The views of a scene show one set of named points, each view turned or mirrored, and shifted as a whole, with a little noise and some points left out.
In the rows, 128 means zero.

Scene 1
View 1
Z82: 136  117  149  143  125  147  151  156  147  109  122  102  135  126  126  159  138  138  145  117  115  127  113  139  139
Z880: 143  138  159  151  157  145  148  116  160  91  105  142  111  134  130  147  137  160  151  135  107  129  129  126  123
Z150: 140  152  142  128  142  136  121  118  145  78  99  132  113  125  141  147  145  158  147  133  98  143  134  136  105
Z806: 151  134  151  135  114  123  143  159  131  99  112  103  141  132  138  149  136  125  145  125  126  118  128  126  116
Z276: 138  150  144  113  121  127  135  139  123  93  113  105  119  126  132  158  148  132  137  121  116  120  130  137  120
Z93: 140  135  145  119  166  133  143  140  162  71  119  138  148  144  105  151  115  169  106  126  107  123  121  130  118
Z319: 138  145  175  136  149  139  185  119  132  114  125  121  93  142  110  167  147  129  136  124  131  85  127  121  157
Z932: 137  151  143  111  100  123  134  147  107  103  113  86  116  119  143  161  159  115  146  117  121  118  130  140  122
Z553: 126  139  145  124  117  146  137  135  126  107  116  96  105  115  137  165  161  133  152  116  108  131  121  148  137
Z318: 135  151  145  121  139  136  130  122  137  86  108  122  109  125  134  154  148  150  143  126  104  132  129  139  118
Z835: 132  105  171  165  151  163  188  142  164  125  132  119  119  136  107  166  134  144  145  118  123  107  107  131  169
Z47: 133  150  139  122  110  136  122  132  121  98  105  99  106  112  150  157  162  132  160  121  106  139  129  146  118
Z143: 157  124  145  136  125  119  137  173  148  84  112  114  171  140  129  141  116  139  128  127  124  123  125  122  104
Z578: 142  132  145  119  107  123  146  169  120  103  123  87  145  130  128  159  139  118  130  114  128  111  122  133  127
Z782: 126  135  135  85  122  124  148  172  120  93  140  83  152  133  101  173  134  130  92  102  124  106  111  145  140
Z446: 132  143  126  101  74  123  115  168  97  105  115  62  130  106  152  163  165  107  149  107  115  135  124  154  117
View 2
Z880: 166  123  119  144  130  156  74  124  103  114  135  159  135  151  125  120  139  165  121  128  135  126  134  87  135
Z578: 103  128  127  120  159  125  111  102  128  151  141  144  139  128  125  115  138  101  127  115  128  157  136  114  128
Z318: 144  112  124  137  138  137  98  125  119  111  131  139  127  131  117  130  134  150  122  133  121  123  129  104  140
Z143: 111  125  116  131  140  139  73  112  114  160  144  123  164  159  130  109  116  115  126  118  121  159  148  83  119
Z782: 85  108  130  103  140  119  132  87  130  161  162  127  130  132  137  137  155  104  145  96  117  146  115  105  132
Z932: 115  125  130  127  169  118  122  116  137  124  126  148  127  106  110  118  132  111  119  128  125  142  135  128  138
Z47: 135  126  130  138  157  128  106  126  128  108  119  140  117  112  106  129  131  125  112  150  124  133  133  129  139
Z446: 94  131  136  124  173  107  125  114  143  132  122  124  117  97  102  130  128  81  114  151  117  152  135  150  134
Z93: 131  104  117  127  112  147  83  110  106  142  157  123  145  166  140  133  140  154  137  109  117  130  125  70  130
Z553: 136  131  133  131  151  133  111  112  122  116  130  154  110  118  114  134  152  125  118  141  132  135  124  129  139
Z276: 124  116  126  129  153  127  111  117  128  123  133  142  131  122  118  122  134  129  124  122  122  134  131  110  137
Z835: 156  149  127  124  132  164  88  87  92  147  156  197  119  160  143  124  186  138  130  109  162  150  121  100  127
View 3
Z835: 113  93  74  154  59  114  103  83  126  113  139  135  101  124  198  119  140  105  88  92  121  163  76  131  151
Z150: 121  125  112  129  123  151  147  131  155  114  144  140  92  131  178  133  157  74  108  107  106  81  103  127  126
Z47: 116  121  122  118  135  138  138  134  152  139  126  125  76  123  177  124  148  114  108  136  109  101  106  127  133
Z319: 130  106  95  131  84  132  144  100  121  92  119  135  109  106  180  122  121  118  97  100  111  148  60  130  170
Z446: 93  118  150  110  153  122  126  134  137  170  122  125  90  127  161  120  127  147  124  165  108  113  132  125  131
Z93: 102  107  109  145  89  125  135  110  130  102  160  165  134  134  174  127  138  53  120  88  102  104  107  133  126
Z82: 100  105  104  141  98  123  109  103  132  136  142  135  102  135  182  124  141  110  102  114  117  132  108  128  132
Z276: 111  117  125  122  123  134  142  123  135  124  131  138  105  123  169  125  130  108  117  124  105  109  104  128  140
Z143: 88  119  119  144  118  149  115  99  119  123  162  150  145  158  158  143  132  98  113  94  114  105  131  124  121
Z806: 102  120  118  133  124  147  122  108  127  128  140  134  118  142  164  137  132  123  105  112  115  116  115  124  135
Z553: 114  110  114  123  116  122  130  125  146  139  125  129  77  117  184  118  143  115  106  135  109  121  98  129  139
Z578: 93  111  129  128  122  126  122  107  117  138  136  139  125  134  161  127  117  130  118  127  111  128  120  126  138
Z318: 119  118  113  127  116  137  147  129  148  115  135  140  91  121  179  125  148  83  110  114  105  98  96  129  135
Z782: 83  95  141  127  103  91  130  111  109  136  137  160  140  118  160  110  101  105  142  133  97  135  120  133  139
Z932: 108  119  133  115  138  134  139  126  134  140  121  128  97  121  164  125  126  135  115  142  107  116  108  125  144
View 4
Z318: 138  145  94  127  104  132  130  137  110  123  113  149  127  136  117  129  107  160  117  111  108  167  110  131  121
Z319: 167  157  98  124  128  154  114  167  92  76  145  122  117  104  122  126  129  140  139  114  121  151  92  153  146
Z446: 117  117  128  109  57  112  158  112  152  83  99  163  83  143  123  164  128  158  128  132  155  149  117  119  117
Z578: 125  138  125  129  94  137  133  116  125  78  131  156  103  113  127  159  143  154  126  118  136  132  125  127  127
Z150: 133  148  91  131  103  131  130  130  106  138  108  157  133  145  113  134  98  159  109  101  93  171  112  129  115
Z880: 156  165  92  128  120  149  115  143  87  124  125  145  132  138  114  132  110  160  117  93  76  160  113  139  124
Z835: 190  166  112  107  129  168  104  154  88  76  151  123  110  118  127  127  151  184  141  110  88  127  126  141  134
Z806: 129  151  119  130  96  140  131  118  112  91  128  160  107  127  120  167  132  148  122  101  113  138  122  134  125
Z47: 139  135  104  112  77  123  145  133  125  107  99  153  104  154  115  145  108  157  125  115  120  166  105  130  119
Z82: 155  149  116  115  104  146  123  129  111  92  130  145  108  129  125  141  140  179  129  113  104  135  130  128  123
Z932: 127  132  115  120  79  124  145  130  130  86  110  152  98  131  121  155  121  144  129  121  143  155  104  133  127
Z782: 118  124  121  137  110  137  129  117  135  84  140  145  119  81  136  129  154  176  121  142  160  131  136  112  126
Z553: 153  135  107  106  87  131  137  141  121  96  109  141  102  142  120  134  120  169  132  123  122  158  109  131  123
Z93: 128  153  99  150  135  150  111  120  100  129  141  153  151  102  124  121  130  177  104  108  97  145  139  119  118
Z143: 112  158  122  149  110  146  121  97  107  105  139  173  125  113  123  169  141  156  107  93  99  126  145  123  119
Z276: 128  139  106  129  97  131  135  130  119  101  117  152  116  124  120  142  119  151  121  116  128  157  110  131  125
View 5
Z150: 125  117  120  120  96  130  121  137  105  115  146  136  143  126  97  163  142  166  146  145  112  127  147  158  85
Z276: 117  127  116  117  97  141  124  120  106  96  128  149  128  121  120  163  124  131  129  145  126  136  128  153  104
Z880: 132  114  114  140  96  118  129  114  98  133  124  129  161  142  109  183  146  170  137  150  102  121  144  144  90
Z318: 123  122  117  117  101  128  119  131  103  110  132  139  139  127  110  163  141  152  134  147  115  132  138  154  94
Z553: 138  129  127  114  107  126  120  122  113  91  126  135  128  127  138  150  142  128  125  151  126  129  131  145  122
Z835: 129  140  113  152  115  99  150  80  108  133  85  127  163  153  156  198  150  143  115  160  110  120  118  120  133
Z578: 105  146  121  127  98  150  147  100  120  85  124  158  121  120  138  173  108  114  130  144  140  135  114  147  124
Z47: 142  119  130  112  98  138  115  130  114  83  145  136  123  122  125  144  132  133  136  147  126  127  140  153  110
Z932: 128  124  122  113  94  152  120  114  109  74  131  152  115  117  134  151  114  112  126  144  136  135  126  152  114
Z82: 121  144  126  138  106  125  149  102  124  107  123  137  141  135  139  179  133  139  135  151  125  121  124  137  127
Z806: 118  129  121  140  87  151  145  97  115  96  133  150  134  127  126  180  108  132  140  143  129  125  128  147  109
Z93: 78  150  105  131  106  120  150  122  108  141  120  149  152  131  95  199  138  168  141  145  114  139  123  153  92
Z446: 127  140  139  104  98  160  128  124  133  52  152  154  99  106  141  136  109  102  137  142  152  133  125  156  132
Z143: 89  147  118  152  85  154  168  97  124  112  141  158  141  125  108  201  102  150  155  139  129  125  126  150  101
Z782: 68  171  109  110  116  135  149  114  117  98  104  169  116  113  131  179  119  111  119  145  143  155  97  152  127
Z319: 130  110  95  134  103  119  118  88  76  120  76  144  151  142  143  186  135  126  97  155  110  138  118  134  106
View 6
Z82: 109  136  145  142  127  121  120  104  119  147  142  128  116  120  124  136  94  130  135  146  147  130  120  135  117
Z446: 85  151  111  146  91  158  140  85  124  120  123  107  133  143  110  155  145  107  119  135  117  105  163  154  130
Z880: 150  122  135  120  146  121  91  124  106  145  125  122  95  110  152  135  81  145  141  126  118  149  110  126  106
Z835: 134  113  184  136  130  92  122  98  130  155  148  138  118  96  122  126  65  140  140  153  161  151  99  127  109
Z782: 84  130  130  180  93  109  147  141  161  145  127  127  118  126  123  125  120  124  98  170  129  108  127  143  116
Z318: 136  122  120  127  128  134  103  129  118  134  114  113  105  123  141  136  105  138  127  123  110  133  130  140  111
Z319: 155  106  170  132  104  91  129  100  151  139  123  125  111  89  139  136  90  130  125  147  109  160  110  127  103
Z806: 106  156  127  146  116  126  120  99  115  142  136  125  103  121  142  149  112  118  134  150  113  134  123  125  116
Z93: 118  129  121  157  141  109  100  167  126  158  126  130  87  121  155  120  88  148  120  151  126  129  102  126  105
Z143: 88  170  112  163  131  120  110  126  109  158  144  135  85  126  158  143  104  123  134  165  119  128  108  115  114
Z932: 113  138  123  139  96  138  131  91  130  124  119  111  120  125  127  152  130  114  121  137  103  125  147  143  120
Z150: 139  128  109  123  140  142  90  135  104  136  113  111  97  127  149  138  103  142  132  115  107  134  129  136  110
Z578: 93  150  130  158  101  121  136  101  133  140  136  126  113  122  131  145  120  114  121  159  119  123  129  132  118

In a view up to two points have been moved. Name them for each view, in the order of its rows, or write -.
view 1 -> Z93, Z143
view 2 -> -
view 3 -> Z835, Z150
view 4 -> Z82
view 5 -> Z578
view 6 -> -
